Each scene shows the same named points in several views. A view is turned or mirrored, shifted and resized as a whole, has a little noise and may leave points out.
(in the rows, 128 means zero)

Scene 1
View 1
muvuz: [ 72 156 127 165 205 153 164 108 163 116 114 133 132 123 120 145 153  89
 123 157 177 113 134 142  82 140  95 103 100 172]
ran: [ 85 124 148 167 184 158 177 170 158 132 157 107 170 141  93 189 182 118
  76 164 106 115 147 130  79 133 101 132 116 165]
Gif: [125 149 155 154 153 147 185 134 127 112 100 130 148 102  89 132 187 141
 140 154 154 108 176 156 131 103 104 111 136 182]
Bona: [158 123 119 112 144  92 129 110 164 184 106 186 122 122 148 156 206 152
  99 161 189  87  98 136 113 155 112 107  84 141]
lizon: [123 101 157 141 155 144 148 166 146 163 152 158 148 118  63 169 166 109
 119 130  91 130 128 172  91 153 124 114 160 155]
Zuz: [140 136 143 133 153 129 146 109 139 140  98 178 120  92  92 121 162 111
 164 129 168 115 138 178 121 141 117  93 146 161]
zir: [119 106 175 158 176 191 161 169 121 102 149 137 164  75  10 140 116  61
 185  95  93 132 170 205  85 172 131 119 242 136]
sodip: [229  88 143  90 120 126 109 119 121 155 101 209 136  41  64 118 150 113
 201  95 184  81 128 203 123 211 144 114 229  75]
babi: [149  82 156 139 162 166 149 189 139 137 166 133 184  98  49 184 160 106
 116 126  98  98 145 166  78 188 130 148 204 102]
sov: [172 130 112 114 136  86 147 115 165 173 102 161 142 126 168 167 237 187
  69 188 207  63 114 108 125 139 104 126  63 134]
Dal: [199 131 161 110 100 110 159 116 107 145  74 186 129  70  80 103 199 169
 181 133 170 102 169 190 172 105 125  98 168 164]
sovef: [223  99 133  79  98  78 104 106 136 205  94 231 113  81 111 126 197 157
 154 125 184  92  99 180 142 169 137  98 146 119]
Sezen: [158 116 149 127 131 121 158 146 136 160 120 158 149 111  96 154 206 155
 114 152 137 104 142 155 125 126 119 117 133 154]
gedof: [178 129 159 118 113 113 157 122 117 154  88 185 128  86  84 115 193 157
 165 133 153 112 155 184 157 108 124  93 151 173]
tuso: [176  88 148 126 143 146 146 173 139 143 145 143 178  94  74 173 184 133
 117 139 130  84 146 157  97 179 126 145 186 100]
kika: [185 120 141 128 141 140 164 136 127 112 103 137 168  74  97 140 188 149
 145 148 189  68 168 149 127 156 114 136 174 109]
View 2
tuso: [103 158 136 127 113 109 140 116 115 113 136 149 155 112 123  99 165 177
 165 169  88 110 133 102 154  86 151 109  91 106]
sovef: [131 113  91 108  99 115 116 130 105 120 152  88  73  81 201 141 106 164
 111 164  41 110 110  96 145  55 176  94 168  30]
Gif: [ 95 113  53  91 157 109 134 136  92  94 148  86 153 127 116  83 156 160
 165 116 129 141 120 130 151  86  73 105 134 118]
gedof: [101 127  58  98 134 121 108 124 110 101 162  69 110 112 147 113 110 163
 129 119  79 150 112 117 158  58 105  91 149  80]
Bona: [144  74  90 106 138  87 161 135  48 123 131 109 112  94 191 109 158 157
 146 175  96  90 104 111 133  87 131  80 189  52]
muvuz: [111  78  67  70 192 103 161 160  48  98 124  80 162  90 137  85 189 166
 195 148 165 122 121 156 131 101 110 159 165 116]
sodip: [106 154 102  95  76 150  98 151 168 106 149  96  90  71 162 138 118 176
 134 153  43 117 139  99 145  51 223 166  89  64]
kika: [111 117  70 100  98 119 134 151 135 102 138 125 130 122 129  87 164 160
 151 134  93 108 131  97 139  89 131 111  94  99]
Dal: [101 124  40  94 112 129  98 133 134  99 166  63  97 116 145 112 102 159
 118 103  67 149 117 110 155  55 107  92 135  76]
sov: [156  50  71 114 120  71 177 141  48 125 125 137 115 121 189  87 175 145
 137 170  98  71 100  94 127 104  96  37 185  53]
zir: [ 57 205 134 102 153 146 105 117 140  92 149  90 179  90  80 110 143 196
 191 144 111 167 149 142 170  68 167 196  63 146]
ran: [100 131 129 120 185  82 169 110  42 111 129 130 200 120 109  75 193 175
 195 169 153 123 121 137 155 106  85 101 138 134]
babi: [ 87 184 163 132 134 111 140 105 111 111 133 147 181 105 104  99 170 188
 186 179 102 123 140 115 162  85 159 135  77 128]
Zuz: [103 116  73  82 155 121 122 142  91 100 148  68 126  88 148 113 138 169
 158 140 108 136 120 136 146  71 137 143 150  91]
View 3
lizon: [119 168 127 115 130 146 137 114 150 155 125 148 154  94 125 135 166 135
 126 130 154 157 148 132 123 124 102 113 181 131]
sov: [123 139  97 121 157 111 134 150 127 145 119 189 159 112 154 146 117  95
 137 119 171 121  92 163 118 148 171  87 148 141]
Sezen: [121 148 111 122 146 131 137 133 137 137 114 151 160  98 130 148 144 119
 129 115 153 148 129 145 133 135 128 106 163 129]
kika: [149 162 106 131 156 124 139 116 138 104 123 137 155 105 121 136 149 123
 132 116 143 146 116 111 140 148 148 103 140 122]
sodip: [159 187 102 130 154 143 133  92 134 102 136 122 208 116 126 105 119 158
 116 125 138 198  95 100 158 128 126 100 157 109]
babi: [132 188 125 119 127 138 135  98 147 142 132 141 149  93 115 142 190 141
 139 133 157 161 133 108 118 124 111  96 158 129]
muvuz: [141 148 127 121 146 130 151 124 162 145 138 172 123 106 135  99 134 102
 112 144 139 109 154 131 117 160 140 138 182 141]
Gif: [133 136 117 126 153 130 147 135 148 121 113 141 136  97 119 140 149 110
 121 115 134 126 154 132 138 155 131 129 164 128]
Zuz: [140 151 115 124 153 140 144 122 148 128 127 145 163 108 131 111 120 125
 109 128 135 149 138 130 142 146 125 128 178 127]
Bona: [125 148 105 119 152 124 135 138 134 151 126 182 170 112 154 126 109 111
 124 129 164 137 104 157 123 142 152  98 166 139]
Dal: [136 135  98 131 168 137 140 137 131  98 104 120 183 104 124 141 114 129
 113  98 130 165 127 137 168 145 130 120 161 113]
zir: [147 188 133 124 130 154 145  85 160 121 133 110 151  93  99 117 182 154
 119 131 127 174 165  89 140 129  89 129 175 118]
View 4
sodip: [155 153 115 166 119 166 148 123  71 142 177 109 131 137 153 153 126 109
 146 143  99 120  91 118 141 120  68 157 113  91]
Dal: [127 134 108 142 122 147 119 113  80 139 145 136 100 112 132 148 125 104
 158 120 129 127 125 114 137 139 104 148 117 140]
sovef: [140 133  96 152 148 143 125 156  77 124 156 137 106 138 145 158 139  79
 149 142 101 124 101 114 127 127  95 128 113  99]
sov: [128 122 110 151 184 111 122 161 104 125 112 169 114 142 148 134 149  85
 124 147 139 143 149 163 108 108 126 110 127 118]
Zuz: [138 120 135 137 139 148 120 119  88 150 126 123 120 126 131 127 133 101
 137 130 128 112 110 119 136  94  96 137 133 128]
babi: [174 133 136 152 135 181 152  94 124 140 154 113 121 155 151 103 109 117
 122 146 158 121 146 130 119  82  80 144 128  79]
zir: [169 131 152 141 106 195 145  69 107 160 155  90 125 136 138 104 102 130
 134 130 150 103 123 105 141  80  67 164 132 102]
Bona: [134 116 116 144 174 126 120 159  97 130 119 150 116 145 141 133 148  80
 128 146 127 128 125 141 116  96 113 112 130 111]
Sezen: [142 121 117 139 150 151 124 120 109 133 132 140 102 137 137 122 125  97
 136 135 150 127 145 127 119 106 107 130 125 114]
Gif: [132 120 138 134 139 146 119  99 106 151 114 136 113 119 130 114 125 113
 135 122 158 122 147 134 130 101 111 141 135 145]
kika: [142 141 126 157 137 145 138 110  97 142 140 136 124 129 148 130 126 119
 135 136 142 134 140 148 127 115  99 148 123 122]
gedof: [130 125 112 134 131 151 116 116  88 139 138 135  98 118 129 138 125  99
 152 123 133 121 126 111 134 125 106 139 122 133]
ran: [153 108 147 130 162 156 128 102 135 145 107 134 115 148 136  87 121 106
 113 138 178 120 164 140 113  65 109 124 141 112]
lizon: [160 113 133 132 144 174 130 106 119 140 135 117 107 150 135 104 116  97
 127 137 154 110 136 111 120  77  92 130 133  95]
muvuz: [137 108 162 132 158 135 117 117 103 162  92 127 140 130 130 105 142 108
 117 133 144 111 124 145 131  59 105 128 150 140]
tuso: [163 137 125 157 141 166 148 110 114 135 153 126 118 149 152 116 116 112
 126 146 151 129 147 139 119  99  88 142 123  89]
View 5
muvuz: [121 147 109 149 103 110 125 164  99 136  89 108 126 118 134 138  99  31
 151 107 161 186  92 127  95 156 176 131 146 113]
Sezen: [ 83 143 122 180 119 130 153 163 147 136 133  96 100 123 115 170 182 115
 117 118 122  99 105 128 143 169 118 141 139 106]
sovef: [ 91 176 120 179 164 186 163 172 159 186 141  63  98 143  85 132 201 173
 129 150 148 115 168  69 139 145  38 184 151 145]
tuso: [ 88 136 161 143 135 120 173 102 118 122 148  73 109 133 128 165 209 131
 151 122 151  80 115 126 190 148 149 144 162  94]
sodip: [104 160 126 116 160 163 155  97 114 165 167  52 110 168 120  84 206 195
 152 160 148 109 215  87 189 116  98 195 200 143]
lizon: [ 69 154 140 160 136 116 144 118 100 101 147 131  91 122 144 133 183  87
 156 118 133  75 106 134 133 155 129 113 155  94]
Gif: [105 125  85 163  84 107 127 164 135 131 121 103 108 130 130 160 138  94
 100 106 100 137 117 153 143 170 172 143 152 107]
zir: [ 83 136 122 104 122  92 123  56  62  82 173 128 100 149 180  72 176 118
 160 124 112  76 172 159 175 131 185 127 209  98]
sov: [111 149 141 201 126 152 187 216 184 185  90  47 121 112  71 236 170  97
 118 115 174 155  59  90 132 178 101 164 101 118]
Dal: [ 99 137  64 171 103 149 128 174 165 165 147  85  96 151 109 132 169 173
  75 134  79 119 184 128 158 162 106 182 165 138]
gedof: [ 91 145  73 175 111 142 129 173 153 154 142 100  92 140 114 132 167 148
  90 130  89 115 163 128 140 163 105 165 158 129]
kika: [117 123 121 138 108 125 163 135 140 152 131  47 124 144 116 170 177 145
 119 125 135 132 139 130 193 152 167 174 166 114]
Zuz: [103 154  96 153 121 135 127 155 116 147 128 102 108 137 128 113 142 106
 129 128 130 144 150 117 121 150 126 153 165 127]
Bona: [101 164 136 187 140 159 168 196 156 176 102  70 111 116  87 180 165  95
 139 126 175 148  88  83 110 162  83 155 120 124]
babi: [ 78 136 173 130 139 103 165  74  90  93 160  96 104 130 152 145 209 115
 170 121 150  60 109 139 188 146 167 124 171  82]
ran: [ 84 133 149 167 106  89 153 137 108  94 114 122 107 104 141 188 157  41
 148  94 144 105  46 153 132 174 180  99 133  75]

In a view up to two points have been moved. Name them for each view, in the order of its rows, or write -.
view 1 -> muvuz, zir
view 2 -> -
view 3 -> babi
view 4 -> kika
view 5 -> -
